A landscape with many peaks, sampled at points; each row gives a point and its height.
A climber steps from a point to the highest of its 2 nearest points, and stops where none of them is higher. Distance is the straight distance between rows; heights are no part of it.
K_66 height 519: [132  48 147  73 176 129 135  84 158  68 125 128 158 144 150  49 129 127
 126 158 138 129 161  85 111  95  86 162 101  66 141 225 132 106 115 113
 144  72 109 146 139 187 154 147 151  77 143 105 100 114 165  56 100 104
 114]
K_609 height 339: [135 126  99 139 152 114 120 114 113 164  97 161  91 103 155 123 130 125
 165 121 143 117 169 123 116 217 101 137 106 126 131  69 110 134 155 160
 107 120 126 101 130 113  95 153 109 101  88 133 119 110  73 161 149 103
 143]
K_542 height 214: [115 156 132 146  94 149 181 148 122 147 128  77 134 157  99 179 132 144
  94  96 105  89  99 110 166  99 146 144 113 161 107 176 102  92 153 115
 149 139 122 172 133 110 141 114 144 170 155 162 138  87 134 123 139 160
 141]
K_659 height 74: [118 134 137 129 155 149 104 130 131 162 116 137 118 127 122 134 104  91
 119 133 153 149 110 135 150 101 133 102 130 180 132 117 139 135 156 137
 108 131 107 138 136 103 116  85 118 148 140 119 136 120 108 129 130 115
 151]
K_746 height 318: [168 153 109 106 134 136 128 216  91 153 160 100 157 123  90 146  76 190
 144 116 117 177 144 128  83 126 175 139  97 124 123 118 130  88 136 164
 150  87 106 124 117 137 108 122  90 136  97 165 141  81 113  90 115 101
 137]
K_479 height 184: [175 159 149 137 175 108 127  81 125 139 128 134  64  99 138 117 128 101
 140 170 180 119 168 139 101 136  82  92 113 134 139 102 126 181 144 179
 107  94 120 111 126 146 106 137 125 131  38 130  83 145 118 138 136  59
  94]
K_138 height 388: [ 74 144 116 157 124 116 115 138 110  92  92 130 159 195 130 167 182 110
  20  99 135 170  90  92 189  94 122 112 148 144 143 150  97 109  90  76
 103 181 149 166 195 115 115 137 149 141 180 108 119 167  96 120  98 148
 133]
K_882 height 159: [151 184 145 131 169 150 122 117 119 187 137 127  66 104 111 148  90 111
 136 176 177 149 170 165 113 136  95  87 106 171 156  91 124 185 162 186
 117  80 119 134 152 133  92 130 109 149  36 108  95 102 113 143 116  44
 114]
K_177 height 37: [150 117 174 185  91 114 148  75 137 103 120 131 122 153 136 143 181 133
  97 159 110  85 137 113 191 134 109 137 189 141 108 133 105 139  99 136
 128 164 127 144 104 142 127 183 148 159  76 155 140 184 126 141 141 200
  91]
K_788 height 354: [150 129 168 169 118 114 169  62 131 138  91 184  97 120 133 143 150 109
 102 140 179 114 130 136 165 158  87 102 170 145 139 103 136 144 113 129
  96 133 129 121 131  86  87 116 117 132 109 153 139 160 118 152 165 136
 117]
K_872 height 123: [124 149  98 173 136 172  86 190 139 185 136 133 117 132 116 142 100 157
 156 102  67 135 151 143 146 131 158  98  99 157 143 122 155 151 192 121
 125 193 160  94 137 100 113 129  66 118 109 146 131 108 113 193 142 102
 157]
K_200 height 251: [105 125 144 116 117 119 165  71 155 125 155 118  76 120 126 101 116 105
 180 136  87  87 119 138  86 129 176 159 157  91 146 186 121  98 108 100
 175  89 137 134 140 155 140 117 158 132 200  82 130  86 178 139 125 124
 120]
K_303 height 322: [110  98 145 145 118 122 102 109 113 133  98 176 163 164 113 121 189 132
 132 147 140 107 154 124 203 157  96 133 149 180 126  66 116 183 131 141
  91 165 172 100 116 120 114 166 103 125  98 145 135 185 106 151 122 159
 109]
K_745 height 408: [146 119 186 117  94 169 127 119 166 142 157 150 137 120 107 127  97 134
 128 125 118 155 101 173 146 122 145 109 157 153 156 126 170 164 116 108
 156 146 110 124 116 109 122 119 105 139 150 111 165 127 163 165 134 166
 147]
K_664 height 288: [ 88 141 144 184  95  90 172 100 132  93  95 105 107 145 149 175 167 112
  86 112 117 120 114 125 165 105 150  97 162 117 155 179 119  82  90  85
 173 176 134 171 187 113 132 132 195 144 174  94 134 104 127 159 121 156
 134]
K_910 height 151: [180 163 138  71  84 114 216 112 115 132 169  72  90 123 140 158  87 138
 177 154  78  78 110 156 104 116 199 177 167 100  96 168 128 122 115 140
 152 106 141 118  94 129 156 104 131 164 198 168 148 141 170 147 142 175
 126]
K_375 height 240: [ 86 148 134 144 158 176 111 107 120 161 145 151 127 138  80 106 167 128
 116 140 199 124 119 145 123 127 107 123 124 174 136  87 119 174 130 122
  88  97 168 110 135 102 121 115 108 127  86 138 100 128 175  93 111  76
  97]
K_75 height 369: [159 101 160  71 164 112 147  92 137 112  91 189  96  87 182 113  94 113
 165 134 139 100 144 118 101 135 122 108 122 116  95 134 154 153 138 160
 117 109  88 129 115 100 119  91 128 106 119 123 122 110 119 155 168 101
 138]
K_219 height 365: [ 96  72 122  75 156 116 115 140 138 105 104 150 158  92 164 101 137 133
 149 122 109  99 121 115 122 143 114 153  91 110  84 102 136 144 142 136
 130 145 136 149  98 131 155 133 135  98 148 102 114 112 127 137 139 125
 128]
K_649 height 430: [142 138  97 157 102 141 150 108 120 126 124  92  89 100 150 151 114  77
 124 131 125 118 110 112 122 148  91 152 143 113 127 149  87 107 159 153
 137 111  76 137 133 140 111 130 148 180 117 139 140 138 112 141 146 166
 147]
K_678 height 448: [107 118 129 162 102 159  45 159 142 169 141 141 176 132 135 109 122 133
 136 122  98 197 121 155 189 161 123 122 162 141 183  90 144 138 142 113
 139 172 116 111 155 152 100 183  94 129 124  73 148 177 110 153 105 185
 155]
K_558 height 386: [157 111 109 126  93 178 119 150 121 123 139 107 120 120 133 159  97  98
 109 137 121 168 129 120 127 125 117 141 169 136 147 145 118 108 175 157
 159 103  60 128  93 152 100 148  85 175  95 118 160 133 122 134 144 184
 154]
K_136 height 170: [197 155 137 117 139  60 161  90 126  79 179  80  96 144 135 120 105 151
 147 157 129  86 160 118  57 112 181 132 146  76  99 180 114 123  79 170
 135  94 104 104 101 189 154 107 153 151 100 175 122 119 148  93 110 100
  94]
K_497 height 389: [194 108 121 133 119 131  70 166 112 152 160 157 144 157 136  98  91 134
 133 162 129 162 177 117 119 134 175 114 155 140 120 139 164 142 122 134
 130 143 137  41 119 141  82 131  80 134 150 117 139 165  79 141 132 122
 144]
K_775 height 378: [140 141  72 164 129 109 113 139 117 142 120 112  81  84 174 164 101  92
 166 117 104 140 153 115 100 187 113 121 103  95 140  98 114  93 164 173
 121 126  78 114 142 124 124 136 147 141 103 134 122 123  73 165 140 128
 154]
K_13 height 55: [149 138 148 143  84 104 170 113 103 112 102 122 114 149 132 191 155 122
 116 122 113 112 119 126 163 144 163 140 160 160  84 101 125 153 106 125
 131 174 155 108  80  86 140 119 123 171 131 154 147 163 109 177 133 186
 119]
K_349 height 469: [115 126 114 148 131 150  63 125 139 140 128 120 156 114 150  71 143 110
 157 149  85 157 125 134 146 138  84 120 164 114 185 136 129 118 153 114
 148 152 119 126 162 167  94 182 112 115 108  54 123 189 128 130 118 164
 131]
K_91 height 225: [ 58  98  86  92 162 108 108 135 134 111 139 113 141 103 135 116 135 129
 129 111  96 107 108 134  91 126 147 151  95 100 123 173 127  64 144 101
 131 147 151 131 146 126 121 116 127  82 229 108 109  84 124  99 131  80
 150]
K_30 height 319: [150 117 180  64 147 120 197  65 138 107 128 142  99  77 158 110  93 107
 172 134 146  84 105 130  84 150  92 153 118 102 122 126 144 167 127 147
 116  77  92 147 115 131 133  76 145 139 132 125 105 112 175 133 141  96
 116]
K_362 height 310: [112 130 131 205 134  40 147  66 125  95  81 120  89 165 148 138 185  97
 102 121 169 106 171 122 149 120 119 101 167 124 161 132 125 115  94  97
 144 153 131 142 175 143 139 121 191 128 147  83 118 100 118 160 127 128
 114]
K_789 height 65: [ 98 104 129  94 155 157  92 156 140 157 144 148 151 145 108 143  95 116
 120 116 113 124  97 151 141  81 192 118 116 179 109 127 172 138 151 116
 109 146 144 131 116  84 152  60 100 134 189 130 142  70 125 132 123 102
 172]
K_551 height 245: [113 138 118 149 144 130  78 192 139 136 106 137 184 149 112 110 118 192
 134 111 129 185 143 129 151  91 124  90 103 126 168 125 134 100 133 130
 148 130 128 148 163 136 107 161 123  82 106  95 138 134  99 102 116 121
 120]
K_823 height 426: [153 130 112 117 139 139 126 117 149 125 159 114 106 113 140  91 102  97
  93 150 146 142 144 108  94  90 109 131 105  82  66 181 107 116 109 153
 129  76 104 156 102 181 166 129 130 138  97 147  93 164 138  88 138 143
 101]
K_640 height 226: [ 67 155 110 167 115 132 132 169 134 135 115  89 139 144 100 171 160 141
  87  93 108 114 109 118 166  91 128 113 100 142 123 143  97  98 144 114
 156 164 133 178 162 120 151 140 162 137 123 137 121  99 112 130 125 138
 135]
K_271 height 124: [167 128 129  91  80  75 193  94 120  70 164  59 110 147 168 130 117 129
 131 159 106  56 106 115 103 113 157 190 152  83  69 158 114 120  91 138
 148 101 148 122  87 162 170 108 177 154 156 168 133 148 150 117 125 166
 112]
K_722 height 229: [121 104 118  86 135 101 145 118 136 120 159 128 111 106 139  90 102 129
 151 130  90  96 115 123  82 136 187 160 145  74 129 198 119  61 109 120
 164 103 141 120 149 159 115 105 148 106 225 124 135  83 138 107 142 110
 134]
K_677 height 237: [ 85 127 109 159 143 137  91 183 153 158 107 117 158 145 126 116 126 150
 128 107  90 142 139 116 193  92 124  94 100 137 145 147 115  92 139 125
 146 152 108 179 170 134 132 186 149 114 121  92 136 117  95 130 130 143
 152]
K_325 height 455: [134 136 110 133 109  63 123 117 122  87 135  79 137 150 151  94 129 109
 124 134 111 125 112  82 117 160 135 159 151  73 155 154  88 107  96 105
 156 138 132 108 168 200 100 156 195 137 174 114 129 149  93  99  96 134
 135]
K_286 height 172: [143 155 141 109 102  97 212 111 127 150 139  98  82 107 139 188  97 131
 167 125  88  93  97 167 120 116 184 151 134 127  91 129 157 119 101 117
 154 121 136 143 100  96 184  82 158 158 186 151 144  95 158 184 161 159
 128]
K_400 height 294: [119 122 149  96 100 150 152 120 115 133 177 121 144 114  94 104 113 128
 180 131 122 125  95 148  95 160 162 176 139 142 138  84 129 145 119 109
 147  93 137 112 100 126 123 118 107 152 161 109 144 122 174 119 105 143
 123]
K_684 height 382: [138 102 197 134 124 154 153  69 157 145 103 184  98 106 117 142 131 125
 121 137 133 103 115 168 174 139 109 103 181 168 154 122 158 157 134 125
 119 142 107 134 138  79  94 128 100 126 112 135 162 133 147 180 178 156
 136]
K_725 height 331: [121  92 116  57 147 166 142 149 120 115 136 143 164  77 145 105 111 145
 126 120 131 123 110 111  76 156  97 158  88  97  84 126 130 127 171 146
 107 102 112 132  84 125 143 113 108 109 132 161 112 122 162  92 144 125
 120]
K_235 height 326: [123  81  78 118 181 189  65 171 131 153 144 170 151 151 142  95 100 155
 108 138 124 175 166 143 121  85 139  95 123 131 133 165 184 118 149 105
 113 145 133  89 127 124 105 139  29  81 163  76 131 120 110 147 137 102
 137]
K_636 height 64: [132 145 146 130  95 117 140 132 123 108  96 114 140 122 113 166 160 118
 138 111 117 120 106 130 156 139 126 128 138 173 133  73 117 158 153 139
 131 167 120 144  96 108 128 126 144 150 109 130 163 145 127 160 127 164
 133]
K_113 height 306: [100 138 134 170 133 143  77 153 106 183 100 150 156 180 111 147 161 129
 119 128 158 134 138 110 195 174 126 145 129 197 137  47 110 178 145 142
  85 165 168  99 147 108 111 148 109 151 110 158 128 155  89 136 102 130
 123]
K_620 height 265: [122 146  89 140 111  97 140 162 105 124 144  85 107  95 118 158 126 126
 170 115  70 102 124 122  93 141 166 140 105 115 127 128 109 106 165 131
 151 164 154 111 123 116 134 116 139 143 149 145 138  98 116 154 145 114
 149]
K_862 height 46: [181 133 169 150  87  68 151 100 106  67  99 121 107 179 160 165 172 131
 122 156 115  78 142 103 165 128 158 124 190 135 103 139 111 154  87 140
 132 176 135  94  96 121 126 145 152 145 120 148 137 180  97 165 136 186
 104]
K_279 height 290: [142 158 120 114 131 148 159 176 114 165 148  92 121 103 100 152  95 144
 174 100  94 100 127 138 100 131 157 136  84 146 101 126 126 115 162 151
 131 118 123 143 113 107 136  97 113 160 130 171 134  75 138 124 137 101
 142]
K_903 height 242: [ 87 121  74  94 124 103  95 193 123 114 156 112 142  96 124 128 131 124
 131 116  57 120 114 130  90 136 166 154  95 101  90 142 124  98 150 100
 116 167 184 120 119 136 138 128 118 111 201 126 111 113 118 128 131 104
 130]
K_424 height 312: [115 115 127  96 110 168  96 115 137 100 125 165 175 111 127 106 159 104
 112 128 134 169  75 137 108 134  80 135 163 123 168 126 139 131 153 120
 112 138 121 120 132 106 105 127  95 116 130 116 131 188 164  76 126 153
 131]
K_100 height 209: [176 151 126 116 123  93 195  72 110 107 168  90  86 114 118 123 111 141
 171 142 143  86 135 133  51 147 147 172 148  98 144 145 125 121  90 140
 152  71 116 108 114 153 122  89 155 162 125 156 128  88 180 101 118  99
 113]
K_749 height 45: [162 138 177 131 142 116 139 136 116 134 141 111 142 168  80 134 117 154
 156 156 197 137 168 130 134 117 141 129 135 190 136  76 126 155 106 160
 137  67 106 137 104 141 116 156 138 168  68 144 138 105 126 107  97 132
 121]
K_999 height 132: [107 173 100 200 126 158  80 183 120 201 114 153  99 146 108 175 121 135
 145  94 118 167 152 151 162 171 162  98 108 176 172  62 134 160 164 113
  77 172 153  81 166  69 117  94  79 129 106 149 131  89  96 180 111  85
 139]
K_314 height 422: [180 110 146  86 120 108 109 139 108 129 162 154 130 131 142  98  99 124
 169 172  96 109 141 128 106 119 194 122 160 141 122 148 163 155 130 123
 130 144 144  53 115 131 109 109 115 134 188 126 142 141 107 142 150 124
 152]
K_456 height 412: [119  99 104 126 137 103 124 101 125  98 125  59 147 148 140  94 164 109
 120 136 142  91 122  91 138 181  78 195 115  93 164 119 102 134 127 118
 157 142 149 111 134 182 130 157 210 124 150 142 110 126 110  89  94 125
 146]
K_402 height 262: [ 74 186 106 139 153 161 119 139 108 178 132 114 113 129  89 152 151 128
 118  98 183 113 107 149 118 166 115 144 104 170 121  57 100 152 143 127
  75 103 152 114 128  98 149  95 114 132 103 165 118  86 160  92 106  63
 112]
K_902 height 308: [105 113  67 143 191 177  77 180 133 153 123 163 128 103 147 101  93 130
 129 123  92 170 171 128 105  68 113  70  90  99 127 197 161  68 185 119
 103 140 103 130 175 108 127 133  72  94 147  84 110 114 111 154 151 102
 140]
K_700 height 287: [100 179 129 158 144 141 120 149 108 204 116 134 112 174  92 170 158 123
 117 103 180 128 130 133 181 180 134 126 113 211 117  19 106 185 140 142
  58 118 153 126 150  92 145 113 114 152  85 173 124  86 100 134  99 103
 118]
K_304 height 459: [ 68 141 112 123  96 156 111 167 170 107 108 138 189 135 119 136 150 160
  60  90 107 158  73 126 171 112 130 105 120 100 126 145 102 108  98  89
 129 153 133 171 151 122 122 181 109  80 126 126 155 144 123 101 127 159
 120]
K_942 height 431: [108 119 154 178  95 161  70 157 155 154 145 129 141 152  99 130 113 141
 131 109 141 188 125 169 185 153 140 121 148 169 180  80 148 179 116 115
 157 146 114 124 131 138 117 150  99 137 114  90 166 126 130 176  99 167
 152]
K_300 height 359: [ 94 139 104 207 114 106 129 109 105 127  99 139 124 160 136 165 196  92
  45  98 164 138 128 105 178 147  81 123 139 123 114 114  99 112  81  97
  99 173 159 134 153 122 141 126 140 146 144 122 107 170 100 142 119 146
 104]
K_49 height 114: [138 171  93 190 155 109  84 203 118 154 120 128 107 143 121 168 105 146
 156 103  86 142 171 130 119  96 191  61  83 143 113 106 158 116 130 127
 106 177 143 136 142  93 138 107 108 138  85 140 110 105  82 174 129  84
 152]
K_993 height 364: [152  93 133 141 112 177  94 177 129 148 164 147 153 167 112 118  92 164
 105 149 134 167 141 129 154 126 150 125 138 155 133 137 153 136 151 132
 140 125 130  99 102 135  90 161  83 121 112 140 143 132 105 132 138 149
 152]
K_71 height 327: [141 149 108  98 122 167 178 122  97 132 187  80 136 111  93 116 129 128
 150 140 141 108 109 133  82 161 116 188 115 121 110  94 104 129 138 131
 133  73 128 117  95 151 126 121 124 163 127 160 122 137 169  86  95 142
 122]
K_736 height 368: [172 110 160  96 127 145 126  81 141 106 137 133 125 118 141  86 126  73
 108 163 134 138 116 110 109  84  84 118 136 114 106 178 130 137 121 144
 122 112  93 163 114 160 147 121 144 141 104 135 109 198 156  84 125 154
 111]
K_420 height 524: [112 152 149 125  71 128 146 136 153 137 107 150 173 117 124 147 142 162
 119 100 100 123  66 152 166 141 147 110 119 105  99 104 135 120  78  98
 125 182 165 131 122  82 156 122 141 114 167 167 141 180 141 131 145 166
 118]
K_269 height 345: [123  75 122 131 163 187  67 138 145 170 156 175 133 148 118  94  99 138
 123 155 156 181 175 140 137 119 128 123 137 154 149 147 157 136 153 135
 137  87 120  97 115 140 102 156  61 100 124  79 130 108 125 143 135 122
 133]
K_8 height 277: [127 133 117 169 176  99 101 119 116 148  94 168 118 132 126 114 149 132
 139 128 209 182 181 134 122 135  94 110 125 133 160  82 126 132 101 145
 124  94 129 131 134 136 128 147 129  95  68 103 116 124 115 118 115  89
 108]
K_945 height 481: [200 102 173  52 109 129 115 118 115 101 152 132 125 150 142  87  90 121
 146 201 116  92 135 113 103  69 161 123 170 138 107 179 138 140 134 147
 125 101 104  90 105 154 123 100 148 152 157 152 138 161 126 100 146 134
 141]
K_807 height 136: [181 115 146  87 108  86 144 115 132  58 175  69 120 155 149  81 117 137
 145 171 110  71 143 108  95  97 146 158 123  76  68 144 105 147  85 147
 135  99 131 106  86 194 173 133 176 133 113 150  98 156 147  92 114 140
 103]
K_646 height 344: [159 116 123  78 105 154 109 199 118 129 170 140 177 121 114 119  82 151
 117 142  98 166 108 115  94 133 167 130 125 113 114 137 146 109 145 136
 139 113 123 105 113 131 100 141  97 121 153 149 155 129 110  99 135 147
 141]
K_194 height 304: [145 112 157  65 117 209 137 134 139 109 143 168 167  63 145 105 118 134
 132 114 134 163  85 132  72 148  85 135 134 111 137 120 154 139 165 145
 118  98  86 126 112 119 119 122  93 110 114 125 115 144 198  86 144 140
 108]
K_703 height 341: [ 91  77 130 102 147 117 111 133 139 108  89 180 169 150 131 112 161 132
 127 132 134 107 149 110 168 139 116 121 118 160  97  75 134 149 131 125
 104 143 156 127  88 111 150 144 114  81 119 120 143 144 115 135 133 147
 125]
K_192 height 334: [101 119 106 183 150  95 123 109 125 137  85 167 113 163 149 124 166 109
  93 124 146 116 159  97 182 135 117  99 140 136 125 137 124 108  94 100
 115 168 152 131 161 119 123 140 149 119 149 103 128 148  85 151 141 143
 136]
K_464 height 584: [109 136 146 126 118 129 177 106 154 114 113  98 160 106 138 142 153 152
 103  93 143  82  77 147 134 138 100 137 116 105 112 104 138 121 102 129
 128 150 152 143 127  92 156  95 186 112 151 171 129 133 176 115 143 135
 112]
K_869 height 447: [133  77 142  68 117 125 147 111 131  55 157 145 158 125 127  76 117 154
 112 138 124 132 128 103  67  99 138 153 117  54 111 166 129 105  78 100
 156  69 123 150 106 167 143 162 128  81 143 110 105 126 171  80 116 131
 105]
K_772 height 625: [129  97  96 138 188 115 131  86 145  88  98 114 124 141 131  92 145 111
 102 131 164 159 177  90 107  61  60 126 100  88 154 252 128  97 137 105
 134 109 122 152 148 172 168 130 151  80 126 106 114 113 137  83 114  73
 120]
K_134 height 504: [102 131 123 150  97 141 108 120 131 125 149 113 136 125 122  88 152  92
 123 132 102 158 102 113 120 151 118 151 157  85 156 133 104 100 106  91
 157 142 137 128 157 165 101 162 133 123 162  80 123 182 121 112  96 160
 121]
K_234 height 59: [ 78  94 102  81 131 110  79 161 121 123 111 151 159 152 134 162 137 118
 114 110  83 124 100 137 144 100 188 123 124 161  88 108 156 129 134  88
 109 186 175 129 102  86 160  94  99 116 198 110 140  95  98 152 128 126
 172]
K_52 height 104: [185 156 103 142 145  65  85 204  96 125 134 111 103 154 135 151  88 152
 149 137  62 137 177 120  98  78 218  79 110 138 106 141 156 109 142 143
 137 165 122 125 123 130 126 108 136 147 110 139 128 103  70 163 127  90
 163]
K_433 height 142: [127 171 119 163 141 144  85 141 116 181 122 143  85 116 109 163 115 128
 145 123 151 157 159 172 141 143 120  94 124 181 174  70 144 182 183 150
 105 136 141  96 140  92  88 124  83 139  50 110 126  99 112 190 126  78
 135]
K_118 height 332: [130 113 132  96 119 149 117 112 144  95  99 137 184 118 129 113 152 101
  65 126 153 186  77 106 125  77  67 117 140 122 148 159 125 120 141 125
 105 130 101 171 133 134 141 128 138 114 100 147 129 213 155  65 112 146
 122]
K_996 height 216: [133 160 128 145 144 125 122  87 106 145 152 130  95 113  97 111 164 124
 145 147 161 101 146 155  98 161 101 130 105 141 127  84 118 182 136 133
 102 121 178  81 118 126 108 127 111 129  85 135  84 158 140 127 129  69
 102]
K_439 height 594: [ 78 134 139 137 121 188 162 132 165 169 113 142 117  70 133 146 132 144
 121  70 142 119  81 154 142 149  79 132 101 118 118 119 115 111 123 126
 109 100  95 176 128  92 152 116 121  97 103 131 136  88 176 121 156 136
 116]
K_21 height 534: [ 82 105  75 131 186  83 118 138 141  97  99 114 142 143 140 118 120 149
 102 113 128 139 176 107 129  48 110 104  64  91 150 222 136  58 108 101
 149 116 105 172 184 157 173 145 157  87 151  88 113  58  99 100 111  73
 136]
K_350 height 56: [142 115 180 120 121 124 163  97 129 107 123 116 124 150 111 135 148 117
 151 148 159  92 133 127 151 131 111 137 140 179 123  86 113 170 140 166
 144 107 107 149  99 127 123 147 151 155  80 128 139 132 134 136 127 153
 131]
K_716 height 415: [107 135 104 130 128  90 130 155 121  96 112 107 147 158 147 132 130 125
  65 112 110 139 107  82 159 118 133 129 119  96 146 170 107  81 100  95
 127 169 140 147 178 151  98 136 182 129 189 130 124 155  65 105 123 135
 160]
K_212 height 260: [187 136 147  83 148 128 205  51 121 117 149 112  80 111 137 112  89 101
 153 154 187 103 145 123  61 157  81 171 128 112 143 127 119 157 125 154
 122  36  76 125 130 154 116  83 146 167  99 153 116  96 173  85 105  78
 110]
K_461 height 374: [126 132  82 129 125 125 147 116 120 114 159  47 133 115 121 111 147 125
 130 112 152 106 111 122  84 182  77 206  96  79 132 111  94 107 139 128
 154 110 136 121 118 185 136 131 176 134 141 145 117 120 144  84  88 117
 130]
K_583 height 272: [116 118 160  91 115 115 143  96 127 127 154 139  99  96 125 120 110 103
 201 127  93 135 103 156  92 138 188 156 159 119 166 130 146 140 105  83
 162 121 150 114 124 132 133 102 133 145 193  68 127 102 175 155 121 127
 138]
K_306 height 413: [164  89 157  55 141 122 142  92 122 101 105 168 115 112 164 113  82 115
 147 149 125 106 122 114 105  75 143 111 141 125  93 200 149 115 141 146
 122 103  85 143 105 121 138  85 139 127 170 123 133 103 126 126 156 116
 150]
K_236 height 438: [ 53 144 113 178  84 140 114 129 164 110 100 130 145 125 115 140 190 130
  68  88 110 148  98 140 178 120 102  98 139 114 142 119 106 120  86  74
 131 163 156 163 149 132 153 172 112  94 108  83 131 149 155 142 111 178
  98]
K_943 height 406: [117  96 136  92 125 104 127 139 122  75 155 129 186 124 107  88 146 176
 147 123 141 135 139 119  90 124 120 143 101  98 135 107 126 130 105 123
 154  92 136 136 109 163 138 176 137  84 110 121 106 123 156  83 116 106
 107]
K_68 height 511: [106 159 111 147 135 157 132 128 147 153 135 107 105  87 120 131 121 106
 110  98 147 140 128 138 106 113  83 117  89 104  88 134 103 117 133 151
 123  96  98 163 116 129 169 125 128 145  90 128 100 124 146 127 130 120
 102]
K_776 height 489: [ 95 134 137 127  75 140 152 161 153 137 128 148 155 119 111 153 135 172
 109 108  64 133  95 140 152 143 171 113 125  85 125 155 126  98  85  79
 158 168 178 117 130 103 117 162 110  93 176 136 157 132 135 126 143 163
 119]
K_442 height 305: [149 119 118 122 162 112 124 138 107 133  94 169 119 105 135 133 135 156
 149 132 200 162 180 126 104 186  92 137  95 132 131  44 128 145 121 181
 107  75 122 118  95 112 119 159 112  89  41 131 116 112 117 126 131  93
 114]
K_244 height 256: [123 138 136 155 141 124 115 163 124 134 105 156 170 134  99 119 145 170
 140 101 190 170 124 139 141 141 128 106 118 147 155  82 139 127 100 135
 115 122 130 127 148 105 118 127 135  84  97 142 139 123 125 100 115 106
 118]
K_761 height 676: [103 165 139 161 119 150 193 102 136 143  99 119 111  92 105 169 147 140
 125  71 161 108  82 166 129 148  86 125 118 133 151 124 125 125 120 110
 118 127 124 149 147  60 136  79 143 108 118 150 138  94 172 126 142 111
 115]
K_654 height 93: [192 149 136 151 143 108  78 171 118 125 121 121 110 158 156 121 101 140
 160 152  80 131 165 110 145  68 159  71 138 144 113 165 154 143 148 151
 128 178 108 111 123 135 116 141 124 146 107 118 136 167  59 174 141 140
 148]
K_638 height 325: [119 118 155 143 121 131 150  46 139 120  88 189 116  97 126 137 180  94
  94 119 181 133 112 160 151 177  50 118 153 145 143  61 129 171 124 133
  60 121 148 132 126  82 123 107  94 113  79 148 132 172 161 138 143 137
  97]
K_806 height 194: [130 168 134 145  94  94 224 105 116 132 130  60 113 148 136 198 130 127
 117 129 112  68 106 134 148 116 152 162 135 144  89 150 130 102 107 125
 157 128 133 169 122 110 182  82 187 180 168 157 132  99 155 140 141 170
 122]
K_816 height 84: [160 118 118 144 154 131  85 131 130 139 101 132 114 132 149 113  99  98
 128 165 127 139 154 111 158  73 111  88 135 151 129 169 132 121 165 157
 124 135  87 145 140 149 121 143 142 147  94 112 126 161  91 136 152 139
 142]

For each start below, name the point where the climber stops.
K_816 -> K_219
K_806 -> K_649
K_807 -> K_945
K_749 -> K_649
K_882 -> K_219
K_424 -> K_761
K_788 -> K_134

Call two points neighbours if one is among the 2 nearest of the other. Go from one point of each pair to the other, from neighbour to neighbour, staying as high as possible. Name the lowest point that can't be avoided.
K_772 / K_761 -> K_194
K_636 / K_993 -> K_749
K_945 / K_649 -> K_993
